Points on a hilly landscape, in no order, each with its height.
A ball rolls from a point to the lowest of its 2 nearest points, and stops where none of them is lower. Distance is the straight distance between rows; heights are no part of it.
Z813: [ -1 -13 -11   1  -1 -10  20 -19  21  14 -14  -3   7 -10  16  -7  -2 -17
  10  11   2   0   9  22]  (h 51.9)
Z948: [-28   2   9  -7  -7  -1  -6  -9   3  -7   2  52   5   2 -17   2  14  10
 -16   1 -19 -22   4 -11]  (h 44.9)
Z973: [  7   2  -4  17  -1  19   7   1 -18  18  16 -19 -28 -25 -19   0 -10  23
 -13   9  -2   7 -40   4]  (h 35.2)
Z951: [  5  -4  -3  -9 -11   2 -20 -10  12 -24  13 -14 -19  44  19  13  -4 -21
 -14  -1  -4 -11   1 -22]  (h 75.9)
Z551: [ -9  -6   4 -23   4  -2 -19 -11  -1 -19  24  24  -4  20  -6 -10   4  -5
   0   7 -20 -31   2 -22]  (h 8.4)
Z34: [  2   7  -9  -3  -5   7   8  16   1 -30   9 -36 -26 -17 -12  33   4   6
  41 -10  22  18  16   1]  (h 48.1)
Z749: [ 15  13  16 -15  10 -30 -24   7  -5 -17  21   0  20  17  -4  -1  21  11
  18  -6  -4  25  13 -12]  (h 62.1)
Z636: [ -4  17  21   8   9 -13  -9   6 -24  -5 -18  25  44  14 -29  -3  10  17
 -12 -25  22  13 -23  -3]  (h 50.2)
Z90: [ 12  -3  13  -5  10  -7 -16   9 -29   0  -5  32  27  25  -4 -22  24   9
  -3  -5   0  -2  -8 -21]  (h 61.5)
Z172: [  5   2  23  16  13  -6  11  20  -5  22 -32  25  11 -28   0 -18  20  21
 -14  -4 -17   2 -15  -1]  (h 71.2)
Z412: [ -7 -14 -12 -14   7  14 -15  -4   2 -26  32   2  -4  26  -6 -16 -15 -14
  -1  10 -31 -44   3  -9]  (h 10.7)
Z738: [-25   6   7 -27   4   1  -6 -20 -18   8  43  19 -12  28  10   5 -17  -6
 -15  -6   2 -19  16   1]  (h 31.6)
Z480: [ 12  -1  -4  11 -15   7  -6   4   4  -6  -8 -42 -34 -10   7  34  -4  -2
 -22   6   4  11 -25 -24]  (h 54.8)
Z23: [ -2  13 -20  22  -5  13  29 -35 -13  10 -19  -3  32  -2 -15  17  -2   5
 -18  11  24  -8   1   8]  (h 64.0)
Z741: [-15   1  -5 -14  -3 -10  -9  19  -4 -37  43 -19 -27  22   8  19 -25  -8
  15  -7  -1  -5  12   9]  (h 41.9)
Z437: [ -4  -4  -1   3   1  -8  19 -14   5  14 -23  24  24   3  18 -16   5  -9
   7   2   1 -15  10  21]  (h 53.2)
Z4: [  6  10   9  -3  12 -18 -11   4 -12  12   9   1   7   7   6  22   1   9
 -11   8   2  18  -7  -2]  (h 60.0)
Z797: [ 14 -13 -26  10  -1  -2  11 -18   5 -33   7 -30  19   7  -8  14  16 -15
   9  16  -9 -13  17  -1]  (h 64.5)
Z352: [ 11  -9   1  11   4  22 -13 -13   7 -31  15   9  -6   5 -18  25   4  -2
 -12   9  -9 -11   1 -29]  (h 54.0)
Z995: [  8 -17  -9   1  18 -29  -7  21   0 -12   7 -10  29   5 -11 -12  26   3
  16   0 -32  -1   8  12]  (h 45.7)
Z410: [  9   4 -20  12  -7  12  25 -32  -6   7  -6 -21   8 -11  -4  30  -3  -5
  -5  21  27   1  11   7]  (h 62.5)
Z231: [ -3   6 -14  21   1 -10   7  -1 -27 -12  16  -8  28  12 -27  31  -9  14
  -9  -7   8  27   1  16]  (h 61.7)
Z566: [-21  10   9 -29   6 -12  -5 -17   2  29  23  25 -16   7  16   3 -16 -12
  -3  -6  11 -10  11  10]  (h 29.2)
Z498: [ 13   2   0   5   5  21  -3  10  -7 -18  13  -9  -7 -27 -26  28   7  17
  29  -8  15  18  14   0]  (h 50.0)
Z3: [  1   9   5 -21 -14 -17  -6   6  37   1 -16 -26 -24  -9  19  11   3 -20
  21 -23   6  19  -4  -4]  (h 63.7)
Z146: [ -7  -5   1  -3   4 -21 -20   6  -9  -1  -2  -5 -16  39  30  14  11   4
 -31   7 -27  12  -8 -20]  (h 74.3)
Z521: [ -9   5  -3  -8 -10 -28  -7  19   0 -52  33 -29 -11  14  -8  19  -4   5
  19   4  -2   9  15  -4]  (h 43.3)
Z132: [ -3 -21  -2  18  13   9  -1   4  11  -1  -5   4 -11 -25 -28  18  16  15
  -5  -2 -18  14   2  -3]  (h 40.7)
Z985: [ -1  10   4 -11   9 -13 -13 -15 -19 -12  20   7  11  34   3  12   4   2
 -16   5  -2   7   7  -7]  (h 61.0)
Z152: [ -2   4  19  18 -28  23  28  -4   1  -3 -39  37  30 -11   2 -30   4  -2
   0  10   8 -20   9   3]  (h 56.4)
Z27: [-15  17  21 -12  -6  -2  -3  -9 -11  10   1  47  20  -7 -20   4   1  -1
  -4 -10  16  -2  -1  -4]  (h 34.2)
Z896: [-32  -9  -8 -22 -21 -18  -4 -12  31  -6   1  -4 -31  19  14  13  -7 -18
 -12  -3 -25  -8  -2   2]  (h 48.5)
Z501: [ 24   5   1  14  13  32  -9   8 -23  -7  10 -10   3 -29 -33  23   3  22
  11  -3  17  13 -11 -12]  (h 51.6)
Z825: [ -1  11  21 -22 -12   9 -14  -7  48 -13  -5   7 -29 -16  -1   1   4 -10
  16  -8   7   7   2 -21]  (h 12.8)
Z246: [ -2 -21 -13   5   4   0   4   9  -4   7   7 -18 -18  -1  16  21 -19 -10
   7  -2  -8  10  -4  20]  (h 43.2)
Z499: [-21 -16  -7 -15   3  -9  -5  -9  11  -1  -2  14  -8  24  23 -18   8  -5
 -12   9 -35 -26   2  -1]  (h 50.7)
Z20: [  7  14  -6  -2 -28  31  -3   8   7   3 -11 -58 -47 -21 -12  10  -6  15
  24 -11  24  11  -4  -7]  (h 32.8)
Z271: [ -3   1 -18   7  -3 -10  15 -20  -1 -25  16  -1  32  11 -17  13   2  -3
  -7  14  -9 -19  14   8]  (h 63.9)
Z98: [ 12  14   9  -8   4   3  -2 -18  -9   5  18  -1   4  26  17   9  -3 -15
 -15  14  20 -14   7 -17]  (h 62.0)
Z530: [-24 -11 -11  -9 -13 -29   2   2  14 -22  10 -13 -18   8   7  23  -5  -8
  -4  10 -30   0   4  16]  (h 47.4)
Z976: [ 25  -8   7  10  12  23   6   2 -10  17 -14  11   1 -10  12 -24  -2  -9
   8   7  11 -12 -12  -5]  (h 58.9)
Z8: [ -8 -21 -15  25  -2   9  25  -8  20 -10 -34   3  13 -10   6 -22  10  11
 -18   8 -39 -18  22  18]  (h 17.7)
Z647: [ -2   1 -13 -16   3 -13 -11 -12 -29  -2  44  -2  33  51 -12 -32 -15   3
  -3   0  -1 -10  20  -4]  (h 46.0)
Z826: [ -8   1  20   5 -24  11  22   5 -18 -14 -37  38  41  16   8 -39  14  -3
   4  -8  -8 -32   7  -2]  (h 57.7)
Z698: [-22   0 -16  27  -4 -13   8 -11 -10 -20   0   8  26  15 -31  33  -3  15
 -25 -11 -14  13   2  11]  (h 62.4)
Z567: [ 13   9   1  21   2 -16  -6  -3 -18 -21   7   2  42  31 -27  13   8  20
 -10 -10   7  30   3  -6]  (h 60.7)
Z500: [ -1 -16   2  14  33 -16  -8  28  -8  13  -9   7   0   9  17   3  13  20
 -21  -5 -39   9  -9   6]  (h 72.9)
Z533: [  1   0  -4   3 -14  16   7 -11   3  17  -3 -33 -27 -24  -5  19 -12   2
   3   8  14  16 -14   5]  (h 31.8)
Z143: [ -8   1  18 -26  -8   6 -17 -17  27 -19  15  25 -19   2  -3   1   9  -8
   1  -1   0 -14   3 -19]  (h 10.6)
Z237: [-23  -2  18  15  -6   0  -1  -1   9 -18 -16  44  15  -3 -28   3  29  25
 -25  -5 -32 -20   6 -17]  (h 43.9)
Z939: [  8  -7 -19  11  -8  17  15 -19   7  21 -15 -30  -9 -32 -16   4   2   6
  18  15  10  18   5  17]  (h 34.3)
Z791: [-14  -8  -9  -4   5  12   1 -10  27  -3  18  11 -14 -22  -8   2 -15  -8
  22 -11   2   4  13  23]  (h 24.6)
Z138: [ 14 -25  -9  18  22 -22   1  28  -1  -2   0  -8  13  -7  -1   2  26   7
  15  -9 -20  22   4  16]  (h 44.8)
Z609: [ 36   6 -11   7  11   4   3  -1 -15  -5   0 -24  21  -4   0  16  12  -4
  12  10  26  15   5  -3]  (h 66.2)
Z950: [ 23   3  -5  15   7  34  11  -5 -18  23  13 -22 -18 -30 -12 -27  -6  10
  -4  11  11   0 -43  -3]  (h 31.5)
Z662: [ 24 -14  -9  17  18   7   1  21 -17  28  -6 -21  -8 -18   8  -1  -2   6
  -4   0  -9  13 -26   5]  (h 41.2)
Z585: [-21 -15  -1  -9   9  -3   3  16 -18  15 -12  44  22  14   4 -35   2   4
   3 -16 -17 -21   2  24]  (h 30.4)
Z417: [-20   6  -6  15  -6  12  24 -25  15  -7 -29  26   4  -8  15   8  -6  22
 -38  10 -25 -20  13   7]  (h 22.6)
Z884: [  0 -19 -26  17   2   5  12  -5  11 -20  -9  -5   8   5   5  -8   9   1
  -9  10 -38 -26   9  11]  (h 15.3)
Z947: [  2  12   6  20  12 -18   3  10 -16  -1 -27  12  37  10 -13   3  26  27
 -29 -11 -15   1  -7 -12]  (h 57.0)
Z712: [ 16  12  11  10  13 -19 -11  14 -16  13   2 -21   1 -10   5  23  15  20
 -15   7  -6  28 -20 -18]  (h 59.1)
Z549: [  0   0  -8   3 -25   4 -17  12  37  19 -31 -25 -29  -2  21  -3  -6 -20
 -15 -17 -19  16 -18 -14]  (h 49.8)
Z182: [  9 -13 -25  23  -8  17  22 -21   5 -11 -20   0  33 -11 -26  -5  14  -1
  13   5   2 -13  19  16]  (h 37.6)
Z761: [-15 -11   6  27   1  18   4  -7  16 -16 -19  32   4 -19 -24   7   7  21
 -29   1 -27 -14   4  -4]  (h 42.9)
Z236: [-10  14   5 -27   2 -43 -10  -4 -19  -1  21  11  21  27   3 -11  29   7
  11  -5  -6  23  14  -6]  (h 62.6)
Z280: [  9  23  32 -23   6  12 -13   3  18  -1   7  15 -23 -20   0   3   0  -6
  23 -10  22  -2  -8 -20]  (h 15.6)
Z742: [-15   4  -2 -34   2 -45 -11   2 -13 -11  42 -19   9  34  14 -18  -2  -1
  17   6  -9   0  24   6]  (h 48.3)
Z471: [ 27   8  16 -14  19  -2 -17  10  -8 -18  13  15  15   6  -5  -2  20   3
  24  -4  10   6   9 -19]  (h 61.6)
Z632: [  3 -27 -23  14  -5  -5   4  10   2  14 -17 -37 -30  -3  28  14 -15 -12
 -12   1 -12  13 -18  11]  (h 45.5)
Z868: [  2  -7   8  31 -11  36  26  -1   4   5 -44  21  13 -30   7 -47  -5   8
  -3  19   7  -8  11   5]  (h 54.9)
Z74: [-11   0  -7  27 -11  15  30 -16  14 -11 -43  15  19 -22   1 -11  11  18
 -26  11 -15 -16  17   8]  (h 20.1)
Z161: [ 10 -11  16  -6  14  18  -1  10  -2  31  -7  33  -7  -5  19 -35 -19 -16
   4  -2   4 -17 -11  10]  (h 56.9)
Z403: [ 13   2   9   6   4  -9  -7  -6  -3 -33   5  15  35  10 -29   3  27   7
  -8   5  -6 -12   4 -24]  (h 59.8)
Z930: [ 20  18   0 -11  13 -14   5   4 -19  14  19 -19  12   9  21   6 -17  -3
  10  -2  29  16   9  10]  (h 58.0)
Z523: [  2 -10 -14   0  19  -2  -9  -4 -28  -7  36   2  22  43  -1 -21 -19   1
 -10   8 -15 -29  13   3]  (h 44.6)
Z591: [  3  -9  -4  -8   5   5 -20  24  17 -18  15 -16 -30   4   8  11 -12  -6
  22 -28 -12   8  -5   2]  (h 56.0)
Z588: [ -4   2   5   0  -2 -27  -9  34 -10   1   0 -34 -30  -9  22  31  -5   4
   4 -10   3  35 -14   1]  (h 53.6)
Z416: [ 18  -5   2 -24  13  -2 -21   0 -17  11   9  11   3  37  30 -30  15  -9
   1  -3   3  -9   3 -21]  (h 30.7)
Z73: [-23  -3   0  -5  -6  10  15 -17  34  33   0   5 -23 -21  15 -11 -30 -15
  -1   8   8  10   7  28]  (h 24.7)
Z338: [ 15 -23 -30  17  10  27  19 -11 -11   0   0  -8  23  -7 -16  -3  -7 -12
  11   3  11 -15  16  26]  (h 39.5)
Z30: [ -2 -11  -9   3   2   2  -1  18   5   6   6 -16 -17 -22   6  16 -11   5
  25 -11   2  27   2  22]  (h 41.3)
Z89: [ -1   0  18 -17   1  20 -16   5  19  29  -8  17 -35  -6  19 -30 -27 -18
   1 -10   8 -10 -16  -2]  (h 55.0)
Z148: [-11   9   6 -25  -8  -2   9 -32   4  -1   7  28  10  20  11 -14  12 -24
  -7  14  13 -36  17 -16]  (h 28.8)
Z290: [  1  -2  -7  26  15  12   9  14 -12  26  -8 -10  -6 -35 -14   4  -6  28
 -13   2 -13  15 -27   9]  (h 38.4)
Z898: [ 20   6   1  11   5 -10  -4  -5  -5 -28   2  -2  38   6 -33  21  28  12
  -6  -1   4  19  13 -16]  (h 60.2)
Z903: [  8 -10  -7   5 -12  12 -19  35  16 -17  -6 -35 -37  -4   5  24   0  -4
  11 -25  -6  21   1 -15]  (h 54.4)
Z965: [ 20   2   1  -6  25   9 -26  19 -22   8  25  -2  -6  21  18  -1 -16   0
   3 -12   6   9  -2   0]  (h 37.8)
Z545: [ 13   5  -7  15  -5   4   5  -6 -23  12   0 -33 -17  -6  12  27  -8   7
 -26  22   9   7 -30 -12]  (h 56.8)
Z327: [-22 -16   5   0   8   2   3  11  13   6  -6  47   2  -4   4 -28  -1   3
   4  -3 -28 -16   6  28]  (h 28.2)
Z912: [-16   8  -7 -11 -17 -26  -3  43  -3 -34   4 -29 -40  14  22  22 -17  -9
  11 -21  12  22   9  10]  (h 56.5)
Z240: [ 10  15 -11   5  -2   0  17 -21 -14  25   4 -33  -7   3  21  19 -22 -10
 -21  22  22  -1 -15  -5]  (h 59.0)
Z188: [ -1   0  14   9  -6  38  -2  -5  18  15 -18  -5 -14 -44 -13 -46  -3  -5
  18  24  23  11  -3  -3]  (h 52.0)
Z536: [  1 -11  -2  -7  12  -5 -19  17 -16 -19  35  -9 -21  35  19  11 -23  -2
  -5 -10  -9   8   3   4]  (h 40.1)
Z349: [-16 -11 -17 -33   3 -36 -12   4  -2  -5  29 -23   8  27   9 -24  -9 -12
  20  12 -28 -16  10  10]  (h 47.3)
Z677: [  0 -21  -5   0  20 -26 -15  21 -10  -4   4  -5  -5  31  24   0  16   9
 -12   1 -35   9  -1   6]  (h 73.6)
Z869: [ -7 -16   6  14  22 -21   2  22   2  20 -31  12   9 -15   8  -1  24  17
 -15  -7 -31  11  -2  17]  (h 72.2)
Z560: [  0 -24 -20   1  10   6  -3   3   8 -23  20  -1   7   8  -4 -10  -8  -9
   2   6 -35 -31   4  11]  (h 13.0)
Z722: [ 31   6  -5  17   1  13  14 -11 -18  13 -16  -9  26 -19 -10   0  14   3
   4  12  27  -2 -10 -11]  (h 67.5)
Z790: [ 20  23  13  -2   2  11 -14  10  -7 -18  14 -27 -22  -5  -2  35  -2  13
   6  -3  25  15 -14 -32]  (h 21.7)
Z949: [  3   7   6  -2  -7   3  -8 -17   0 -32  30  -1  -3  13 -10  40  -2   4
 -17  14   8   5   6 -26]  (h 54.7)
Z429: [ -1 -31 -22  15  -4  14  16 -14  17  -1 -12 -22  -5 -21 -16   8   9   4
  11  13  -8  15  17  25]  (h 36.0)
Z765: [ 21 -15  -3  14  25   2  -4  21  -9  22  -7  -2  12 -24  -3  -2  12   5
  13  -9  -6  19 -11  14]  (h 43.4)
Z683: [ 23 -18 -24   9   3  -2   9 -14   0  -8  -4 -33  15  -7   0  11  19 -11
  26   6  15   6  14   9]  (h 65.3)
Z615: [  1  14   0 -12 -16  17   2 -23  17  22   4 -18 -32   3  14  11 -34 -29
 -16  -2  22 -13  -9 -16]  (h 64.9)
Z674: [-15   5 -13  14  -3  -2  12 -24  -2 -10   0  12  12   8 -11  37   1   7
 -27  13 -11  -5   5   3]  (h 63.3)
Z159: [  2 -17 -17  11 -41   5  -1  12  18   7 -27 -52 -37 -16   0  16   0  -4
  -9 -10   2  20   1 -15]  (h 50.1)
Z541: [-15  21  -2 -10 -15 -11  18   0  12 -30  23 -27 -16  -6   0  42   1  -3
  29   0  22  12  25   8]  (h 46.3)
Z776: [ -7  10   6  17   1 -14  16  -3 -19   2 -49  19  43   9  -6  -7  17  21
 -26 -18   1  -5  -5   8]  (h 55.8)
Z129: [ 12  -1   1  26  17 -15  -3  20 -20  -1  -6  -6  21   9  -5  22  23  24
 -26  -1 -17  26  -8 -11]  (h 57.8)
Z145: [ 12  33  15 -18  19 -17  -2  12  -9  21  13 -13 -11 -10  16  10  -5   1
  18  -3  27  13 -13   8]  (h 59.7)
Z510: [ -5 -23  -9  24  -4  36  16  -6  17 -21 -11  28   9 -16 -22 -23  -1   0
   3  13 -12 -22  15  11]  (h 35.1)
Z108: [ -4 -16   6  19  -2  33   1  -5  16  21 -31 -17 -13 -42 -11 -36   9  15
   0  28   4  14  -3  -2]  (h 50.9)
Z85: [ -4   8  14 -21   4 -38 -22  22   2   1   2 -17 -23  10  23  18  14   5
   9 -10  -3  28  -6  -9]  (h 52.2)
Z796: [-15   6   5 -25   0 -32 -13  -4  -1   2  11  25  11  12   3  -9  27  -1
   7   3 -12  -4   9   1]  (h 63.2)
Z658: [-27  23  13  15 -14   2  22 -21   4  15 -37  34   9 -20   5  -7  -9  31
 -40   9 -16 -14  -4  -4]  (h 25.5)
Z832: [-16  -5  -6  -8  -6  20  14 -14  21  16  13  -8 -26 -21   0  10 -30 -13
  17   2  16   6  13  29]  (h 22.9)
Z569: [-19 -14   7 -13   3   7   0  -5  29   1  13  32 -10 -11  -5 -29 -14 -13
  17  -3 -11 -17  12  16]  (h 26.4)
Z308: [ 14  -9 -28  10  11   5   5  -5 -16 -17  22  -9  38  35  -7 -16 -17  -9
  -3   8  -9 -19  12  18]  (h 43.1)
Z396: [  4  11 -10  15   4 -14  23 -12  -3   7 -41  16  39   5   6 -13  16   4
 -13   1   7 -12   5  13]  (h 54.6)
Z861: [ 18   6  -8  13  17  -1   2   2 -36   7 -14  15  36  25  11 -17  -8  -1
 -15  -4  10  -4  -6   7]  (h 63.5)
Z809: [  7   2  14   0   2  11  -4   4  21  32 -13  -7 -33 -22  16 -40 -13 -13
  -2   3   3   4 -34   5]  (h 53.1)
Z640: [ 10  30  18 -24   3  10 -20  13   7 -14  15  -9 -15   8   8  22   0   1
  12 -13  24   4  -5 -24]  (h 18.8)
Z706: [-28  22  13  10 -14   1  16 -11  -7   9 -39  41  24  -4  -7  -7 -13  20
 -31 -10   7 -19 -15   7]  (h 28.7)
Z198: [  9 -20  12  11   4  23  -8   3  24  -3  -7 -22 -19 -38 -34  10  28  14
  13  -1   1  18  11 -12]  (h 39.1)
Z853: [ -3  16  16  -9   3  -5 -14  -8 -32  -5   7  36  37  36 -33 -10   0   8
  -5 -20  28   7  -5 -11]  (h 49.0)
Z314: [ -8  -5  13 -16 -14  13  13 -20  19   6   0  31   2   0   9 -25  -7 -27
  11  10  16 -37  20  -4]  (h 31.2)
Z895: [ -3  13  36  -9  -8  -3  -1   6   6  11  -8  45  10 -29 -23  -7   9   5
  21  -5  13   9 -10  -4]  (h 36.1)
Z267: [ -8 -18  -8  22  17  20  -2   5  10 -20   3  26  -8 -14 -23  17   2  15
 -10  -6 -32  -9   2   2]  (h 41.8)
Z670: [-15  18  -7 -16  -6   3  -5  34  15 -22  11 -17 -39  14  12  16 -22 -10
  29 -40   7  11  10   7]  (h 57.6)
Z611: [ 23 -15 -27  14  21  28   6   3 -19 -12  14   5  30  10 -13 -10 -16 -10
   2  -6   9 -19   8  16]  (h 41.4)
Z64: [ -1 -11  -8   8 -38  -1  -7  35  16  -1 -23 -49 -41 -17  -1  13   6  -3
  18 -33   0  30   9  -7]  (h 52.4)
Z220: [-24  -5   9 -22  -7 -29   1 -10  20  -6   4  25  12  -8 -12 -17  16   0
  18   8 -27 -13   6  10]  (h 63.8)
Z923: [-11  22  -1 -17 -26  -8  -8  21  23   7  -4 -22 -41  -4  24  20 -20 -15
   4 -27   7  16 -11  -8]  (h 64.8)
Z115: [ -4  -3  -2 -11  16  -3  -9  11 -17  23  12  33  19  14  -1 -21  -6  -6
   9 -17   4 -12   1  18]  (h 33.0)
Z805: [-12  -3   5 -13 -10  -6   8  -1 -13 -24 -15  28  35  17  -5 -35  27  -2
   6   4 -17 -34   7 -16]  (h 58.7)
Z799: [ -4   8  -2   2  -7 -23   7   0   0 -20  11 -21   2 -12 -13  48  11   4
  13   9  12  21  22   5]  (h 45.2)
Z504: [ 17  14   6 -13  18   3 -15  13 -29  20  18  19  16  20   6 -11  -6  -4
   6 -13  21   2   4   7]  (h 35.4)
Z806: [  6  -9  12  15  -1  42  14   6   4  22 -31   8  -1 -34   1 -60  -8  -7
  10  21  19  -2  -7   5]  (h 53.3)
Z222: [  6   7  -3  -2 -11  20   0  18   1   6   5 -45 -42 -17   3  17 -18   2
  14  -9  21  18 -20  -2]  (h 28.0)
Z731: [-12   1  23  -4   4   5 -12  -1   6   6  -8  51 -13 -11  -5  -7   4  14
  -9   1 -13  -9 -13 -19]  (h 46.1)
Z133: [-22  -3   3  -4 -11 -26   9 -13  24  -3   2  25  20 -16 -27   5   8  -4
  14  -2 -10  -1  15  22]  (h 64.2)
Z227: [ 17   3  15 -21   1 -10 -11  12  20  13  -6 -12 -19  -7  26  -4   3 -17
  26  -9   9  13 -13  -2]  (h 62.8)
Z934: [ 15  21  -7  22  -8  23  22 -24 -27  13 -22   1  28 -16 -26   5  -7  15
 -20  13  28  -9 -22  -8]  (h 65.7)
Z750: [ 16   1  -1  14  13  40 -12  -2  -5 -16  16   7  -8 -13 -28  25  -7  12
  -3   4   5  -3  -9 -21]  (h 53.0)
Z871: [  1  15  17  20 -12  25  27   5 -21  25 -12  19  16 -34 -22 -45 -11   1
   2   0  25  -7 -36  10]  (h 68.5)
Z116: [  2  15   4  18   1  24  24  -7 -16  33  -6  11  12 -26 -14 -27 -26   4
 -19   1  17 -13 -23  16]  (h 66.9)
Z218: [-13  -9 -12   9  -7 -29  13   2   8 -13   8 -15   7  -1 -10  33  13   6
  -5  13 -16  13  16  18]  (h 46.2)
Z781: [-20   2  16 -23  -2  -9   7 -12  20  36  -4  24 -14  -9  19 -13 -17 -17
  10   0   4   1   2  22]  (h 26.7)
Z602: [ 21  15  15 -10  12 -12  -1  14   2  27  -6  -8 -13 -30  14 -10   6  -2
  15  -2  11  15 -26  -3]  (h 61.4)
Z944: [ -4 -21  -7 -12   5  -2  -8  -5  16   4   9   5 -20  19  26  -8 -13 -18
  -6  -4 -13 -21  -4  10]  (h 52.1)
Z105: [ -3  11   7 -26  -3 -23 -18  22  -5 -10  16 -20 -24  33  35  11  -3 -10
  10 -16  12  18   4  -6]  (h 51.0)
Z581: [  4  -8   4  12   1  15   2 -10  23  10 -24  -5 -21 -33  -5  -9   5   3
  -2  12   5   7 -11 -10]  (h 49.5)
Z561: [ 12  12 -12  19  12  14  16   6 -26  25 -15  13  24  -5   7 -20 -19   4
 -12  -1   6 -12 -16  19]  (h 65.0)
Z723: [  0 -17 -23  16 -32  18  -6  14  -4   3 -10 -49 -44 -12   2  22 -20   2
 -17  -6  -1  18 -19 -11]  (h 52.5)
Z818: [ -2   0  11  -9  -3 -20  -9  -6  -7 -26   4  25  38  20 -15 -18  39  11
  -9  11 -19 -27  11 -29]  (h 59.3)
Z46: [  1  -7  -3   1   1  -1   2 -12  33  10 -14  -1 -17 -10  11   3   5  -8
   5   4  -7   8   1   3]  (h 50.8)
Z312: [ -5  10   1   1 -25 -33 -18  46  -2 -23  -7 -32 -39   6  14  27  -6  -7
  -4 -19   6  30  -3 -16]  (h 55.1)
Z397: [ -7  12  10 -38  -7  -8 -11 -27   4 -14  20   4   1  33  14 -11  14 -22
   5   7  13 -25  15 -25]  (h 27.0)
Z858: [ 29   0  -6  -1  19   0   7  -2 -18  24   7 -17   9  13  32   0 -17 -19
   1   6  21   0  -8   9]  (h 56.2)
Z263: [-14  11   5 -16   0 -13  -9 -10 -22 -17  24  24  44  35 -37 -21   2   5
   5 -14   4 -16   7 -11]  (h 48.0)
Z990: [-10 -17 -16 -15   8 -36 -11  13   4 -10  14  -9  16  12   0 -15   8   0
  13  16 -43 -15   1  14]  (h 46.4)
Z127: [ -9   3 -13   7 -12 -18   2  -4 -14 -45  35 -24  10   6 -16  39  -4   4
   4  12  -2  14  25   3]  (h 44.2)
Z80: [ -4   7  15   5   0   8  10  -5   9  19 -13  26  -6 -25  -1  -6  -1   6
 -10  11   0  -6 -14  -7]  (h 47.8)
Z279: [ -1  -2   3  -1   5   5   1   9  11  18   1  -6 -14 -47 -17   7  -2  15
  30   0   4  28   2  21]  (h 39.6)
Z321: [ 10  13  14 -37   8 -11 -21  -5  -5  -9  18   3  -6  30  21 -15  19 -11
  15  -4  13  -7  10 -24]  (h 28.6)
Z505: [  9   4 -13  -1 -13  -2  19 -17 -13   0   3 -44 -10   6  16  31 -15 -18
  -4  16  35   3  13   5]  (h 60.9)
Z239: [-33   0   1 -16  -2 -16  -3 -22  17   2   8  20 -13  14  18   8   5  -1
 -23   5 -23  -8   1   3]  (h 49.7)
Z340: [ -6  10  18 -12   5   0  -2  12  22  20   5  28  -3 -46 -13  -9  -6   7
  26 -10  11  20  -8  16]  (h 37.9)
Z434: [  4  -8 -14   5 -16  -1  -5   7  20  21 -26 -46 -27 -10  17   1   0 -16
   2  -2   3  22 -15  -5]  (h 47.9)
Z921: [ 21   6  -3   1  12 -15  -8  -4 -32  -1   5  15  39  42   0 -23   8   2
  -6   1   5  -5   9  -9]  (h 62.3)
Z183: [  0  -4   3  11  -8  14 -11   5  35  22 -34 -12 -31 -12  19 -28  -3  -8
 -20   0 -14   4 -25 -16]  (h 51.3)
Z890: [ -7 -22 -16  16  -4  24  17 -21  19 -14  -9   3  10 -29 -25 -11   9  -4
  13  13  -5  -5  21  22]  (h 36.4)
Z851: [-15  13   0 -19 -20  -4   6  -2  15  18   5 -22 -36   1  29  19 -33 -23
  -2 -11  19  -2  -7   4]  (h 66.1)
Z817: [ -5  -7  -3   4 -10  31  21 -21  10 -12  -2  37  16  -2 -14 -23  -6 -20
   0  12   1 -40  18   3]  (h 33.4)
Z426: [  8  22  11 -16   2   9  -4 -20  -4  21  19 -12 -14  17  26   6 -21 -23
 -16   4  34 -22  -7 -18]  (h 63.4)
Z578: [-12  15  -3 -29   5 -23 -12 -10 -21 -12  43   5  33  27 -28 -29 -12   2
  18  -2   0 -21  20  -5]  (h 47.1)
Z842: [ 10   5   6   0  -3  -4 -21  -4  -1  -6   1 -12 -20  37  23  24  -1  -7
 -31   9  -1   7 -15 -37]  (h 75.1)
Z360: [  9  -2   0 -15  -1 -32 -10   3 -13  -9  23 -25  -1  40  26  -3  -5 -10
  10   3   5  13  15   3]  (h 49.6)
Z195: [ 13 -10   5   5 -15  25  -8   3  15   4 -15 -48 -34 -29 -26  14  17  12
  16  -4   8  13  -5 -13]  (h 36.9)
Z449: [ -3  14  20  21  -9   7  19  14  -7  23 -32  25  17 -32 -14 -34   2  14
  -2  -1   4   3 -29   1]  (h 70.0)
Z200: [  7 -14  -7  -9  14   2  -5   6  -8  24  16  -7  -4  29  36  -7 -23 -23
  -2  -7   3 -12   6  15]  (h 53.9)
Z512: [ 23  -8  11   1  15   1  -9  13 -13   2  -7  28  15  -1   1  -8  14   0
   8  -5   7  -5  -8  -9]  (h 60.6)
Z341: [-27  19  13 -12 -13 -10  14 -22 -11  20 -18  42  24   7  -7  -9  -2   0
 -15  -4  18 -13  -4   7]  (h 31.9)

Two balls start at each pair of points below. Name the first point that both come to, or write -.
Z677 and Z105 => -
Z698 and Z636 => -
Z246 and Z4 => -
Z615 and Z842 => -

Write out the way that a ball takes from each point below.
Z312 => Z588 Z85 Z105 Z360 Z742 Z349 Z990 Z995 Z138 Z765 Z662 Z290 Z973 Z950
Z146 => Z677 Z500 Z869 Z172 Z449 Z871 Z116 Z561 Z861 Z921 Z90 Z512
Z683 => Z797 Z271 Z674 Z698 Z231 Z567 Z898 Z403 Z818 Z805 Z826 Z152 Z868 Z806 Z188 Z108 Z581
